Points, in no order, along strands that fork and pass close to each other.
(in the rows, 128 means zero)
Points whose rows are less than 157 apart are linked; no others are. Some points are linked to none.
Q731: [148 145 131 150 110 116  99 116 147 151 148  86 106  77 118 139 161 145
 160 197  89 127  59 136 116 133 155 161 148 129 125  87 127 103 133 123
  89  99 117 141 167 173 127 113 172  88 143 131 128 113 154 116  94 151
 183]
Q256: [104  95 117  69 153 141 140 101 147 117 114 156 107 158 175 135 116 122
 120 109 173  94 127 102  72 153  87  73 172 158 111 161 158 172 139 144
 104 154 149 114  75 107  96 183 148 160  91  92 157 154 147 116 171 129
 118]
Q878: [168 176  78 101 193 145 174 115  90 131 180 158 120 125 102 166 129 127
 181 164 118 188 174 118 177 100 114 147  66 103 131 135 100 159 114  60
 159 146 100 155 144 142 116 111  60 116 142 143  99 121 112 163 104 113
 118]
Q267: [ 87 161  88 147 152 127  88 129  80 141 120 174 109 147 125 107 144 147
 149 104 122 163 155 134 108  80 158 163 102 138 137  68 186 102 102  79
 130 144  62  82 120 148 196 143 188 140 121 163 141 135 124  50 113 149
 176]
Q382: [187 201 100 173 124 126 113 131 143 170 150 132 140 126 114 141 123 138
 171 164 102 203 162 124 166 107 127 161 125  98 138 113 115  90 146 121
 146  83  96 169 189 139 149 109 130  89 161 145 104 111  64 125  82 123
 152]
Q895: [136 142  85 167 129 151 166  77 111 125 130 167 114 174 156 127 113 122
 137 117 163 120 128  80  73  78 117 131 118 135 162 128 162 154 150 145
 106 130 119  86  68 141 153 151  74 209  70 143 156 142 108 135 140 102
 115]
Q863: [133  85 111 129 122  81 140 133 116 135 163 126 127 130 101 125 164 111
 108  58 119 132 151 182 194 154 138  98 159 104 138 124  95  95 150  91
 117 155 190 101 162 101 127 102 175 106 130 111 152 130 128 139 159  98
  59]
Q926: [110  99 164 146  96 124 145 125 108 106 134  99 132 119 114 121 154 109
 116 105 122  79 120 153 157 146 121  93 158 129 123 109 118 143 159 139
 106 137 185 131 131 102 117 108 155 119 128 103 143 144 118 179 150 139
  76]
Q180: [128 135 178 201  58 132 142 159  98  82 104  83 163  99  99 127 118 106
  82 132  91  93 118 128 159  96 164 164  79 109 159 124  84 128 113 194
 136  98 144 146 150 121 147  61  43 131 137 163  96 115 105 193 125 110
  81]
Q921: [123 142 103 156 120 152 139  81 121 127 124 158 110 176 166 133 115 130
 152 133 148  95 111  79  66  92  98 103 163 149 150 125 197 161 158 148
 103 137 125 101  55 128 146 165 119 187  78 119 165 152 104 117 161 120
 132]
Q347: [111 114 120 102 143 155 118  93 139 130 111 158 104 171 190 133 115 135
 132 126 165  83 118  85  47 124 104 103 169 155 122 141 188 156 130 146
 105 128 131 106  68 134 128 178 143 172  89 111 158 149 132  98 159 145
 147]
Q363: [168 123 133 187  84 104 138 118 149 144 162  57 124  81  96 143 143 138
 145 162  90 109  62 142 152 136 157 159 142 104 143 103  69  97 159 143
 106  96 167 140 183 166 108  87 114  99 138 139 142 109 126 179 103 124
 117]
Q650: [125 115  77 111 156 107 117  99 133 159 165 164  97 144 130 122 154 142
 146  99 138 145 121 150 128 146 143 113 161 118 135 115 151 106 135  76
 101 150 132  87 142 148 134 146 203 116 106 117 157 126 147  85 134 135
 131]
Q470: [168 188  97 159 132 142 135 103 120 155 161 129 119 133 118 138 138 142
 177 171 128 172 140 117 153 114 114 142 126 111 151 116 138 120 157 116
 121 105 103 145 155 143 140 127 126 107 141 124 109 132  91 132 104 133
 148]
Q441: [152 175 127  63 180 160 118 150 146 132 141 158 160 123 134 150 112 138
 146 165 146 193 196 107 160 138  85 117  84 126  99 171 118 146  99 112
 192 119  90 177 145 122 114 148  68  92 175 121  76 125 132 139 101 114
 149]
Q352: [102  45 153 103 113 104 117 135 166 103  67 122 132 139 162 119  86 118
  44  83 155  71  83 102  55 167 137 111 156 166 118 173 120 105 103 190
 124 134 169  94  87 132  87 140 139 172  94 129 148 118 165  84 156 120
 138]
Q446: [ 76 114 154  59 162 145 117 140 114 100 132 136 111  77 127 133 141 137
 131 165 123 120  97 153 112 145 152 183  82 130  81 102 111 154  55  95
 147 141  96 145 153 171 102 115 120 110 150 136 103  96 218 117  72 170
 175]
Q753: [ 71 147 170  82 130 147 126 133  48  93 147 140 123 111 113 133 164 104
 175 137 104 101 175 176 186 119  78  90 132 134 102  87 148 179 122  81
 132 177 132 153 113  74 118 124 200  73 169 103 120 157 134 150 150 183
 104]
Q589: [109 178 119  68 180 179 134 123 114 116 129 181 140 125 140 143 122 137
 151 151 159 178 187 107 149 119 109 146  63 140 101 141 132 174  91  98
 177 111  82 155 151 133 122 152  74 112 157 130  74 133 143 136  89 137
 160]
Q583: [107 158  79 182 114 141 154  75 105 153 134 182 118 164 121 111 138 127
 146  76 158 146 156 115 104  86 174 182 105 126 169  98 166 122 163 112
 114 109  96  88 140 143 176 130 113 186  93 154 139 136 102 109 104 133
 119]
Q902: [105 143 174 146 101 194 130 108 128 100  68 123 142 142 183 140  90 134
 119 171 150  66 105  71  62  95 118 131 135 169 116 130 167 179 125 200
 122  81 113 150  75 132 129 160  73 186 120 134 117 155 114 126 124 170
 162]
Q419: [168 160  65 103 180 135 197  94 102 119 189 143 107 123 114 160 129 122
 173 167 132 153 147 122 148 114 102 120  86 119 154 152 110 180 140  70
 121 171 125 134  89 145 108 121  75 135 106 132 125 132 133 178 133  98
  96]
Q468: [141  96 109  95 146  71 134 148 115 142 184 126 122 121  93 136 163 111
 142  90 102 144 150 194 215 155 126  92 156 100 125 117  98 108 140  57
 122 178 176 115 165 118  97 100 190  76 156 116 145 130 128 133 146 122
  74]
Q911: [167 129  94  92 168 130 183 114 132 120 175 113 107 125 132 159 120 120
 151 185 132 126 120 116 117 126  99 101  90 132 152 165 102 177 121 111
 120 172 129 153  79 139  87 122  46 140  95 119 124 117 157 171 133  94
 114]
Q967: [143 166 101 145 138 152 125  98 141 152 134 135 109 144 149 125 130 141
 168 163 146 144 126 100 109 121 106 115 142 129 138 125 162 144 151 137
 104 118 101 132 119 138 143 154 144 137 121 112 132 140 113 125 126 137
 153]
Q102: [119  88 105 119 137  85 141 150 115 124 143 142 126 141 109 117 144 106
 108  71 117 137 148 151 157 131 140 122 113 111 142 134 105 107 118  88
 126 168 141  90 120 119 140 111 142 135 105 133 145 127 149 117 143  87
  85]
Q581: [128 151 126 110 142 125  86 184 107 124 115 140 134 143 127 127 117 126
 140 152 100 157 175 122 147 106  97 104 105 127 124 132 142 108  85 119
 167 151  72 143  91 106 147 135 153 106 154 128 119 130 128  88 136 104
 159]
Q823: [129 145 139 127 125 130 119 164 130 108 124 114 135 108 113 140 104 134
 129 173 102 141 116 122 127 113 151 173  70 115 127 118  99 115  78 128
 155 120  89 146 143 160 140 100  80 122 150 156  96  99 156 121  91 113
 157]
Q867: [129  54 119 109 116  96 127 134 154 109 107 106 109 137 156 130 108 113
  74 128 129  83  83 104  56 140 119 100 149 149 148 169 121 118 100 166
 106 175 153  92  61 146 103 139 120 169  65 128 169 114 167 103 158  86
 122]
Q81: [151 147 149  81 149 120  83 165 168 149 136 114 153 102 120 133 129 155
 137 155 105 176 143 158 165 170 106 107 145 120  78 138 119  96 112 119
 166 106 119 166 184 125 107 129 147  50 193 115  99 109 126 111 113 138
 160]
Q133: [ 42 102 192 114 109 134  90 184  80  69  78 142 154 119 128 103 122 105
  88  85 108  99 143 152 130 117 167 152  94 134  97  93 122 120  68 108
 159 146 109 116 124 105 149 112 144 124 157 141 110 137 163  90 126 155
 133]
Q263: [115 134 101 197 100 128 154  55 115 144 139 165 112 158 140 109 134 132
 131  66 177 108 108 118  82 102 175 173 149 132 167  90 170 130 183 142
  89  97 134  78 140 141 153 142 129 195  73 140 164 134  99 122 120 144
 118]
Q908: [180  95 135  72 170  82 157 159 151 144 179  96 143  93 103 154 128 122
 138 140  95 149 142 175 196 169 102  91 128 103 114 169  57 136 131  81
 156 162 174 158 166 117  64  93  86  72 158 135 125 117 133 175 129 108
  93]
Q932: [ 93 179 186 110 126 174 129 136  50  83 130 136 145 126 112 142 149  98
 182 141 116 108 197 150 191 101  78  88 123 137 106  98 154 191 137 105
 146 145 127 175 117  53 123 136 149 100 175 105 108 172 102 176 135 185
  91]
Q197: [ 59 102 136  61 162 153 132  90 106  99 126 162  99 130 160 125 160 124
 134 105 161  76 115 145  89 155 118 114 158 150  92 108 165 190 113  91
 103 157 142 111 114 121 111 161 174 133 115  94 148 144 179 122 143 185
 136]
Q476: [169 163  97 173 121 155 128  90 169 157 115 129 118 145 166 128 108 157
 144 165 167 145  99  71  75 111 118 140 147 135 151 137 163 112 164 183
 101  78  98 123 120 154 146 172 117 160 105 121 124 134 101 115 111 129
 171]
Q672: [142 163 165  98 150 182 146 136 142 112 114 134 153 121 142 137 110 132
 147 169 159 136 168 106 150 140  67  92 118 144 109 169 125 188 139 156
 164  97 117 184 122  94 115 165  72 119 159  93  93 139 105 181 123 144
 123]
Q367: [130 123 168 134  92 153 119  99 167 136 104  82 112 119 170 126 124 129
 131 170 119  54  71 110  81 154  87  81 211 160 121 121 163 155 167 195
  82 106 165 151  98 119 117 162 180 143 111  77 164 139 115 152 164 170
 137]
Q437: [145 148 182 206  60 160 141 143 131 100 103  73 157  98 109 132 111 120
 101 160 120  94 100 107 138 118 156 173 105 117 139 133  95 134 132 210
 126  75 138 152 157 137 135  90  56 137 138 147 105 117  97 195 104 134
 111]
Q8: [110  85 130 173  95 124 149  73 131 128 116 136 123 152 142 105 127 123
 100  72 171  78  87 115  74 121 163 140 167 135 142 111 159 128 170 154
  77 114 171  69 123 146 133 146 131 191  70 131 166 132 128 128 136 140
 105]
Q91: [165 103 126 156 100 107 152 129 162 132 144  68 133 103 113 144 118 140
 117 165 109 105  59 122 126 136 160 157 119 108 148 137  69 119 120 164
 112 110 153 136 145 161 103  98  61 130 113 150 138  94 157 170 102  97
 125]
Q788: [140 112 134 144 111 128  82 141 186 156  72 143 148 170 149 100 108 147
  82  66 151 160 159 109 141 160 113  99 181 134 127 172 142  75 152 179
 134  81 126 123 139 100 150 156 177 138 137 115 116 144  81  78 159 115
 134]
Q939: [117 124  63 123 158 106 113 110 113 155 141 178 107 161 128 113 138 146
 135  87 146 175 147 132 113 116 159 158 115 128 149 107 155 103 118  74
 116 141  95  70 133 161 174 146 170 142  96 153 142 121 142  69 118 120
 148]
Q336: [147  98 120 123 125 137 101 136 201 146  73 155 153 168 151 100  89 157
  63  66 178 172 159  93 111 171 134 137 148 142 113 195 115  77 125 189
 147  67 134 123 159 124 129 153 124 137 139 123  87 121 116  84 139 109
 145]
Q115: [140  85 100 119 126  94 130 140 157 129 107 124 114 158 145 125 102 121
  89 110 150 127 114 100  98 132 127 117 126 138 148 171 119  98 104 150
 122 154 129  92  81 139 132 140 117 162  96 139 146 113 147  93 156  78
 135]
Q107: [198 134  92 125 154  79 155 117 140 166 195  91 105  98 105 159 148 143
 175 184  76 145  75 155 155 137 127 130 143  99 135 120  90 126 152  82
 105 142 145 151 148 162  88 104 133  87 126 130 152 112 140 147 108 122
 138]
Q918: [ 67 109 159 102 139 142  99 145 102 110  99 141 133 122 137 107 137 126
 119 101 135 114 135 147 120 131 151 150 118 140  91  92 145 130  90 112
 142 132 114 118 146 122 141 128 162 125 153 114 107 138 153 100 112 162
 150]
Q505: [147 136 148 105 122 154 108  98 189 155  97 102 113 136 174 126 120 155
 127 158 147 105  84 100  88 171  87  79 209 157 110 150 167 136 164 193
  89  79 145 157 113 126 109 184 191 128 120  73 141 134 118 129 149 171
 166]
Q461: [164 108 121  76 175  94 151 169 153 133 166 112 146 101 112 154 116 116
 130 152 104 156 141 156 168 151 108 111 100 111 112 173  78 127 102  99
 158 163 130 160 139 126  82 105  75  92 156 141 119 115 153 134 114  89
 117]
Q252: [112  84 107 130 129 105 117 153 142 120  97 153 133 172 134 115 120 116
  76  71 139 143 154 114 123 130 128 110 121 125 138 155 127  94 102 149
 145 151 129  95 102 109 154 131 136 151 109 130 134 133 129  85 161  85
 114]
Q738: [203 143 106 165 118 105 160 103 152 171 199  60 118  80  97 152 149 148
 177 184  86 132  52 149 153 140 139 139 169  95 144 116  76 116 190 108
  94 104 170 157 186 159  85  96 126  80 135 124 144 114 110 190 104 133
 123]
Q3: [ 80 116 112 126 132 122 107 170  87 100  73 184 154 156 126  95 116 114
  79  48 124 155 175 125 116  77 189 195  50 131 138 131 130 108  80 119
 164 143  82  94 122 122 183 115  91 171 122 161 113 127 136  77 139 113
 124]
Q442: [157  98 181  98 116  96  70 198 202 147  95 104 162 122 123 123 108 147
  80 116 116 164 138 155 164 202  87  60 184 128  90 193 107  57 128 163
 161 112 161 157 150  87 108 144 167  67 185 110 115 111 121 105 155 108
 136]
Q323: [116 139  98 160 111 128 120 151 118 126  91 162 132 162 123 104 107 126
 100  92 128 158 166  98 112  83 159 175  76 128 156 135 134 104 100 144
 149 119  77 106 112 135 180 112  91 168 116 161  99 130 115  88 132  98
 141]
Q637: [ 50 125 135 125 134 139 100 114  66 126 120 180 112 153 145 108 156 121
 149  93 123  93 142 147 108  98 127 110 150 155 114  67 213 145 118  74
 123 162 109  90  87 106 158 157 203 139 123 131 172 163 126  72 149 181
 132]
Q55: [ 56 141 108 141 137 147 115 100  57 140 132 196 117 145 135 102 169 127
 146  76 140 129 158 144 117  81 160 146 122 137 134  63 194 137 124  62
 116 154  95  77 116 122 179 144 186 140 110 154 156 149 117  82 124 172
 134]
Q403: [ 81  77 179 152  79 133 150 105 110 101 127  90 127 104 121 110 160 108
 102  82 143  44  83 159 133 157 154 117 169 136 109  91 116 147 161 136
  82 125 207 116 159 118 118 104 163 132 105 104 152 139 136 179 146 156
  82]
Q504: [ 97 135 102 142 125 128 157 104  88 128 139 147 125 113  97 114 139 118
 131  97 132 139 132 147 139  98 192 197  78 112 148  98 105 129 124  90
 125 126 110 100 161 160 148 106 105 161 113 162 112 116 134 146  91 133
 108]
Q550: [ 79 132 160 186  82 134 122 154  66  83  93 104 138 111 112 118 118 105
 104 135  94  66  96 122  97  73 184 181  79 131 145  70 133 139  90 141
 127 140 105 105  99 134 168  86  92 163 124 169 128 124 138 129 113 138
 130]
Q810: [124 114  88 145 128 110 110 130 138 136 100 148 123 146 140 112  99 136
 100 109 143 150 114  91  71 100 177 205  84 126 147 125 124  91  93 147
 133 113  87  85 122 181 165 131  95 165 104 166 122 104 156  76 113 105
 175]
Q539: [107 134 166 178  81 139 134 160  86  84 112  99 148 117 101 133 120 102
 112 143 100  91 126 121 137  78 145 155  78 125 147 106 115 143 102 144
 135 143 116 133 112 114 153  89  83 139 130 150 115 124 125 165 126 123
 102]
Q154: [ 54 117 165 132 110 128  82 173  87  96  44 165 166 143 119  95 115 114
  69  43 120 130 166 132 119  97 194 196  83 141 112 107 133 108  78 140
 165 119  95 107 144 108 177 104 117 139 159 164  98 138 143  63 134 141
 132]
Q86: [104  53 154  66 136 108 102 135 173 110  97 116 122 117 153 115 114 122
  79 112 157  96  92 128  82 192 127 105 161 151 105 170 112 111  95 157
 125 137 156 115 118 130  85 151 157 131 113 106 133 112 189  93 148 124
 148]
Q952: [ 77 140 139 124 141 157  96 112 113 141 125 164 127 124 135 105 152 144
 133  95 153 145 141 155 123 134 159 169 129 132 103  81 158 119 107 109
 123  98 106 110 190 147 143 141 173 119 148 133 108 126 135  92  85 185
 167]
Q947: [118 144 148 147 114 159 171  95 102 106 162 123 130 129 124 130 153 115
 155 113 151  96 150 147 175 135 108  98 149 123 131 102 136 182 183 114
 106 116 170 137 138  91 117 119 124 136 122  93 129 159  80 202 138 153
  59]
Q479: [127  98 169 117  96 140 123  92 164 128 111  78  99  98 160 131 128 126
 118 162 131  48  33 121  59 169 122 119 193 149 115 119 129 146 145 182
  78 109 175 136 119 151  93 146 167 142 103  84 155 119 169 141 152 160
 153]
Q698: [ 34  97 142  83 150 138 121 106  72 105 108 176 115 141 160 101 155 121
 119  66 151  83 128 152 100 116 146 126 140 155  94  79 193 165 100  66
 119 171 131  82  89 115 137 154 179 154 113 124 158 154 159  83 151 181
 127]
Q968: [167 128 106 165 105 104  89 131 182 171 107 123 126 173 141 111 122 144
 107 102 136 167 140 111 140 148 103  77 192 124 153 159 142  63 163 168
 126 109 135 124 120 105 157 154 194 118 126 106 143 136  87  83 161  92
 143]
Q807: [125 162 120 144 140 152 185 106  77 101 141 182 150 128  98 134 155  89
 133  67 151 145 213 137 193  92 151 157  71 110 144 115 112 167 155  97
 148 125 148 130 166  89 139  96  64 146 126 131  85 148  86 197 124 118
  42]
Q314: [116 124 102 176 109 113 169  87  84 124 173 139 103 130 101 119 167 108
 139  89 129  97 118 140 132 120 156 134 137 118 159  91 144 139 176  88
  91 154 158  86 110 129 135 111 155 158  88 127 170 126 115 157 142 121
  78]
Q121: [168  89 124  67 174  61 136 177 138 150 185 108 137 103  96 158 141 114
 146 120  70 160 143 200 209 164 103  78 152 104 107 149  72 112 121  61
 149 191 173 142 149 103  71  89 158  51 157 125 148 126 137 131 140 110
  99]
Q406: [ 84 133 109 140 125 143 171 102  79 118 131 177 138 136 101 119 153 104
 125  59 149 142 170 140 154  88 178 180  74 114 141 104 124 151 137  87
 136 136 124 101 163 115 154 106  98 164 114 145 108 135 104 153 115 130
  73]
Q919: [153 141 144  95 149 160 142 140 178 126 110 129 152 133 143 133  96 136
 115 169 152 141 148  90 123 149  78  92 124 142 114 191 120 147 130 172
 157 105 117 173 103 119 109 156  71 137 143 111  98 127 121 148 128 110
 145]
Q338: [149  77 163 102 113  94  74 183 196 135  82 104 148 143 137 120 100 134
  65 111 124 136 115 128 130 187  98  69 167 138 114 189 110  66 102 180
 147 131 148 144 108 103 111 144 168 103 146 117 136 120 145  83 163  95
 146]
Q271: [174 156 151  85 156 121 112 163 144 153 149  88 134 105 117 148 128 140
 167 184  89 156 148 149 170 165  56  44 168 120 105 154 136 123 164 123
 144 128 133 193 129  86  96 147 179  49 184  85 124 133 101 155 147 153
 129]
Q886: [139  99 115 117 143 119 173 139 131  96 142 113 119 126 123 147 112 116
 113 158 134 110 119 112 122 118 127 130  77 127 152 166  86 154 103 135
 138 174 131 129  88 141 107 109  41 164  98 146 126 121 152 165 121  74
  99]
Q752: [140  92 129  91 143 110  94 169 205 144  92 136 149 154 141 116  96 144
  72 104 152 165 142 109 118 181 121 111 141 132 109 193 111  70 102 167
 158 116 125 135 134 126 105 146 130 116 141 128 110 119 141  76 137  87
 147]
Q799: [ 81  80 174  38 153 142 129 125 142 109 124 125 110 102 145 126 153 123
 117 133 144  73 110 162 104 190 112  96 156 151  88 136 123 181 110 113
 117 154 152 140 128 112  77 144 169 109 131  87 134 124 191 134 144 168
 132]
Q877: [189 132  78 168 113  87 110 130 173 176 141 119 124 142 108 118 134 149
 130 106 109 183 121 132 148 132 153 137 163 100 155 138 103  55 144 129
 123 101 132 122 173 137 144 119 159 102 136 136 136 120  95  91 123  94
 148]
Q990: [123  91 177 131  94 129 135 117 157 106 104  72 123  91 140 131 117 124
  93 163 141  64  55 115  72 159 135 139 138 136 116 133 100 137 118 182
 108 109 155 145 126 151  91 119 105 147 111 118 132 106 175 155 120 138
 141]
Q339: [121 158 103  97 173 166 153 119  95 112 136 179 131 136 119 142 115 113
 161 132 160 166 188 108 158  96 119 138  49 129 130 145 116 175 104  91
 160 144 101 142 126 127 122 129  51 141 130 133  85 139 133 163 109 113
 114]
Q45: [129 153 115 187 105 157 180  71  91 107 152 133 113 140 137 134 138 111
 156 142 140  79 118 100 103  84 124 129 114 132 156 104 155 187 168 133
 104 143 135 114  79 129 138 126  84 183  77 133 149 145 100 179 132 128
  89]
Q976: [ 91 174  80 165 140 159 135  71  91 157 145 201 116 157 134 115 149 140
 166  90 158 147 166 130 110  93 153 163 126 138 152  75 199 141 162  87
 106 122  88  89 149 138 165 144 167 158 106 147 151 153  94 103 106 178
 139]
Q192: [119 167 196 114 119 177 127 146 104 104 118 119 153 116 128 145 126 120
 149 159 132 114 171 133 169 142  75  92 129 141 100 130 136 177 139 150
 153 102 127 180 139  82 128 136 122 107 173 104  98 149  96 177 120 164
 110]
Q657: [ 99 174 121 141 134 154  91 119 118 147 108 162 133 138 136 118 127 143
 143 113 147 175 155 120 116 116 151 186 100 131 114  96 154 121 107 122
 145  84  72 122 175 149 169 140 139 123 144 146  89 117 118  83  90 163
 185]
Q984: [126 118 136  82 148 111 104 174 125 125 135 105 122 108 120 141 134 116
 145 183  85 129 130 151 145 130  97 104 112 134 108 129 121 118  88 102
 146 171 112 152  86 117 114 124 165  84 149 127 126 118 167 104 139 118
 150]
Q226: [123 145 145 155 112 140 176 119  88 103 142 147 147 131 106 135 155 100
 132  86 145 122 185 141 195 103 122 109 109 113 141 125 118 173 161 116
 136 133 158 128 147  81 127 103  94 134 136 120 102 153  72 197 144 119
  39]
Q260: [163 134 125 180  95 129 136 135 146 129 108 118 145 167 132 122 108 122
  92 118 133 141 144  98 135 112 106 108 129 123 157 159 124 109 151 190
 129 107 125 128 110 110 160 127  86 161 117 128 124 140  77 141 152  84
 103]
Q424: [128  96 144 117 122 129 154 122 140  98 128 104 126 107 131 139 108 121
 101 148 148  92  88 116  91 133 145 149  99 128 137 145  93 149 105 159
 121 137 137 123 111 151 105 111  67 158 107 138 125 108 170 155 107 111
 122]
Q974: [ 96 120 174  87 132 121 117 176  81 102 136  99 127  99 106 135 143 102
 145 155  79  97 136 174 170 136 104 100 127 126 108 103 118 136 100  96
 135 180 135 151 116 100 113 109 184  77 166 109 124 134 158 133 142 142
 115]
Q318: [187 154 147  86 162 103 136 158 138 154 180  81 136  86  98 156 135 136
 165 180  76 153 140 181 190 168  67  69 166 109  98 143  94 135 176  95
 137 136 169 199 164  99  69 118 157  24 193 102 127 128 101 184 150 157
 109]
Q628: [189 139  87 142 137  66 128 144 128 160 182  91 117  94  88 161 130 139
 173 175  46 160  84 153 171 115 144 160 116  97 140 102  76 101 121  74
 132 145 119 141 149 167 120  85 128  78 140 171 146 106 141 121  94 103
 146]
Q508: [178 174  91 187 100 107  83 129 172 183 134 114 134 129 114 129 134 159
 147 143 111 192 117 128 142 123 159 158 158 102 152 115 119  53 152 140
 135  66 110 139 198 150 157 122 166 103 155 145 117 111  88  93  88 120
 176]
Q239: [215 136 112 154 129  82 149 147 141 150 171  53 115 111 104 150 130 125
 162 204  66 136  96 144 165 130  77  71 153 105 151 156  96 115 165 130
 114 160 151 167  96 115  93 102 121  78 140 121 160 129 107 167 162  96
 114]
Q923: [199 119  91 143 124  81 101 146 189 188 138 104 136 149 117 122 129 151
 122 114 106 183 136 147 166 156 111  79 186  97 134 161 109  56 158 126
 130 115 152 137 163 112 123 131 178  78 148 117 144 127  86  97 152  87
 130]
Q124: [111  52 159  38 147 106 119 136 182 128 127  98 119  95 140 131 150 132
 101 114 145  93  95 177 117 216 128  92 176 138  91 155  98 122 108 123
 118 151 189 137 150 122  66 138 178  98 138  85 135 106 186 121 145 143
 125]
Q316: [148 154  94 117 157 152 104 133 179 151 102 162 126 152 155 125  90 161
 127 157 167 189 133  76  72 120 131 177  90 139 119 160 137 110 101 162
 149  81  73 128 128 177 138 150  84 141 131 152  95 112 150  77  86 112
 204]
Q22: [ 66 114 127 172 103 121 118 135  75 104 105 124 124 108 111  95 131 119
 112  99  97  92  99 134  94  76 212 209  84 125 144  59 138 110 100 110
 127 146 101  71 110 161 186 107 121 175 107 177 160 116 150  96 116 145
 138]
Q25: [155 126 193  79 125 111  79 186 182 154 113  82 147 103 123 127 118 147
 128 156  94 153 139 160 160 200  72  49 187 137  79 164 124  95 139 147
 143 113 165 191 140  80 106 153 199  45 193  83 126 124 117 136 159 145
 139]
Q724: [164 158 120 164 109 151 119 115 168 136  99 116 131 151 163 133  85 155
 123 188 145 129 107  49  71 106 106 132 126 142 144 158 147 126 136 212
 120  87  92 140  78 144 143 160  81 170 104 133 119 128 107 116 126 105
 172]
Q854: [186 147 129  74 171 116 128 168 180 156 150 126 156 109 122 149  94 149
 130 158 114 198 172 129 162 152  90 110 108 115  94 193  95 113 110 112
 190 120 113 179 159 118 100 129  55  81 173 130  99 105 122 142 107  90
 147]
Q961: [ 76  76 161 166  89 134 150  92  94  99 119 108 115 122 132 115 144 106
 101  89 147  38  66 132  87 125 167 139 158 139 117  86 148 157 148 152
  86 131 183  90 112 132 124 117 130 177  83 128 170 127 143 159 140 148
  94]
Q730: [133 163 110 200  97 134 178  89  59 112 175 131 110 127 104 130 157 103
 160 127 114  94 122 119 147  78 124 124 114 118 169  86 149 163 176 102
 101 155 135 106  83 125 140 104 118 165  83 136 162 139  85 181 143 121
  61]
Q48: [155 161 163 172  89 105 110 182  78  96 139  60 132 101  86 150 121 113
 159 222  45 118 111 133 160  92  95 112 110 121 145 104 120 117 113 138
 138 153 107 168  75 112 146  84 148  86 162 146 135 128 121 146 136 123
 135]
Q432: [169 138 112 116 140 144 118 130 188 136 102 126 130 143 154 133  80 157
 110 169 167 164 121  75  90 138 109 140 108 135 133 187 118 118 118 180
 149  97 102 142 119 154 113 156  66 152 121 130  93 113 136 108 113  87
 172]
Q40: [132 197 103 129 157 170  96 117 148 145 105 164 130 140 157 122 113 164
 149 164 157 191 152  81  96 106 131 179  95 140 119 129 165 133 102 147
 148  72  45 132 147 165 158 152 111 133 138 153  83 122 122  90  71 137
 211]
Q270: [ 85 139 121 176 104 126 140  95  77 121 127 131 116  98  99 105 141 126
 130 100 129 107  92 144  98  87 204 216  84 126 145  61 129 123 127 103
 111 123 113  78 150 169 169 107 114 171  99 162 135 111 146 130  93 151
 118]
Q49: [133 123  96 155 123 115 139 100 128 140 157 130 107 147 128 121 158 127
 138 104 143 123 119 145 140 141 133 100 175 112 146 120 146 109 166 104
  97 138 155 101 131 128 129 137 180 131 101 108 159 142 115 131 152 124
 101]

A fork is a point with three links, a tip a point with one. Leave the first point through the second and follow the links. Name the first fork or tip that comes.
Q581; Q984 => Q432
Q863; Q102 => Q55
Q461; Q854 => Q424
Q939; Q650 => Q256
Q476; Q967 => Q318
Q226; Q807 => Q437

A fork is a point with three links. Follow the links from the first point to the second and name the forks in between, in order.
Q442; Q974 => Q432
Q895; Q252 => Q55
Q252; Q363 => Q424

Follow the links from the first point to the second, and from the first to the third. Name the last point that the two ways share.
Q121; Q939; Q263 => Q55
Q256; Q867; Q583 => Q55
Q107; Q367; Q441 => Q424
Q476; Q323; Q753 => Q432
Q672; Q508; Q810 => Q432
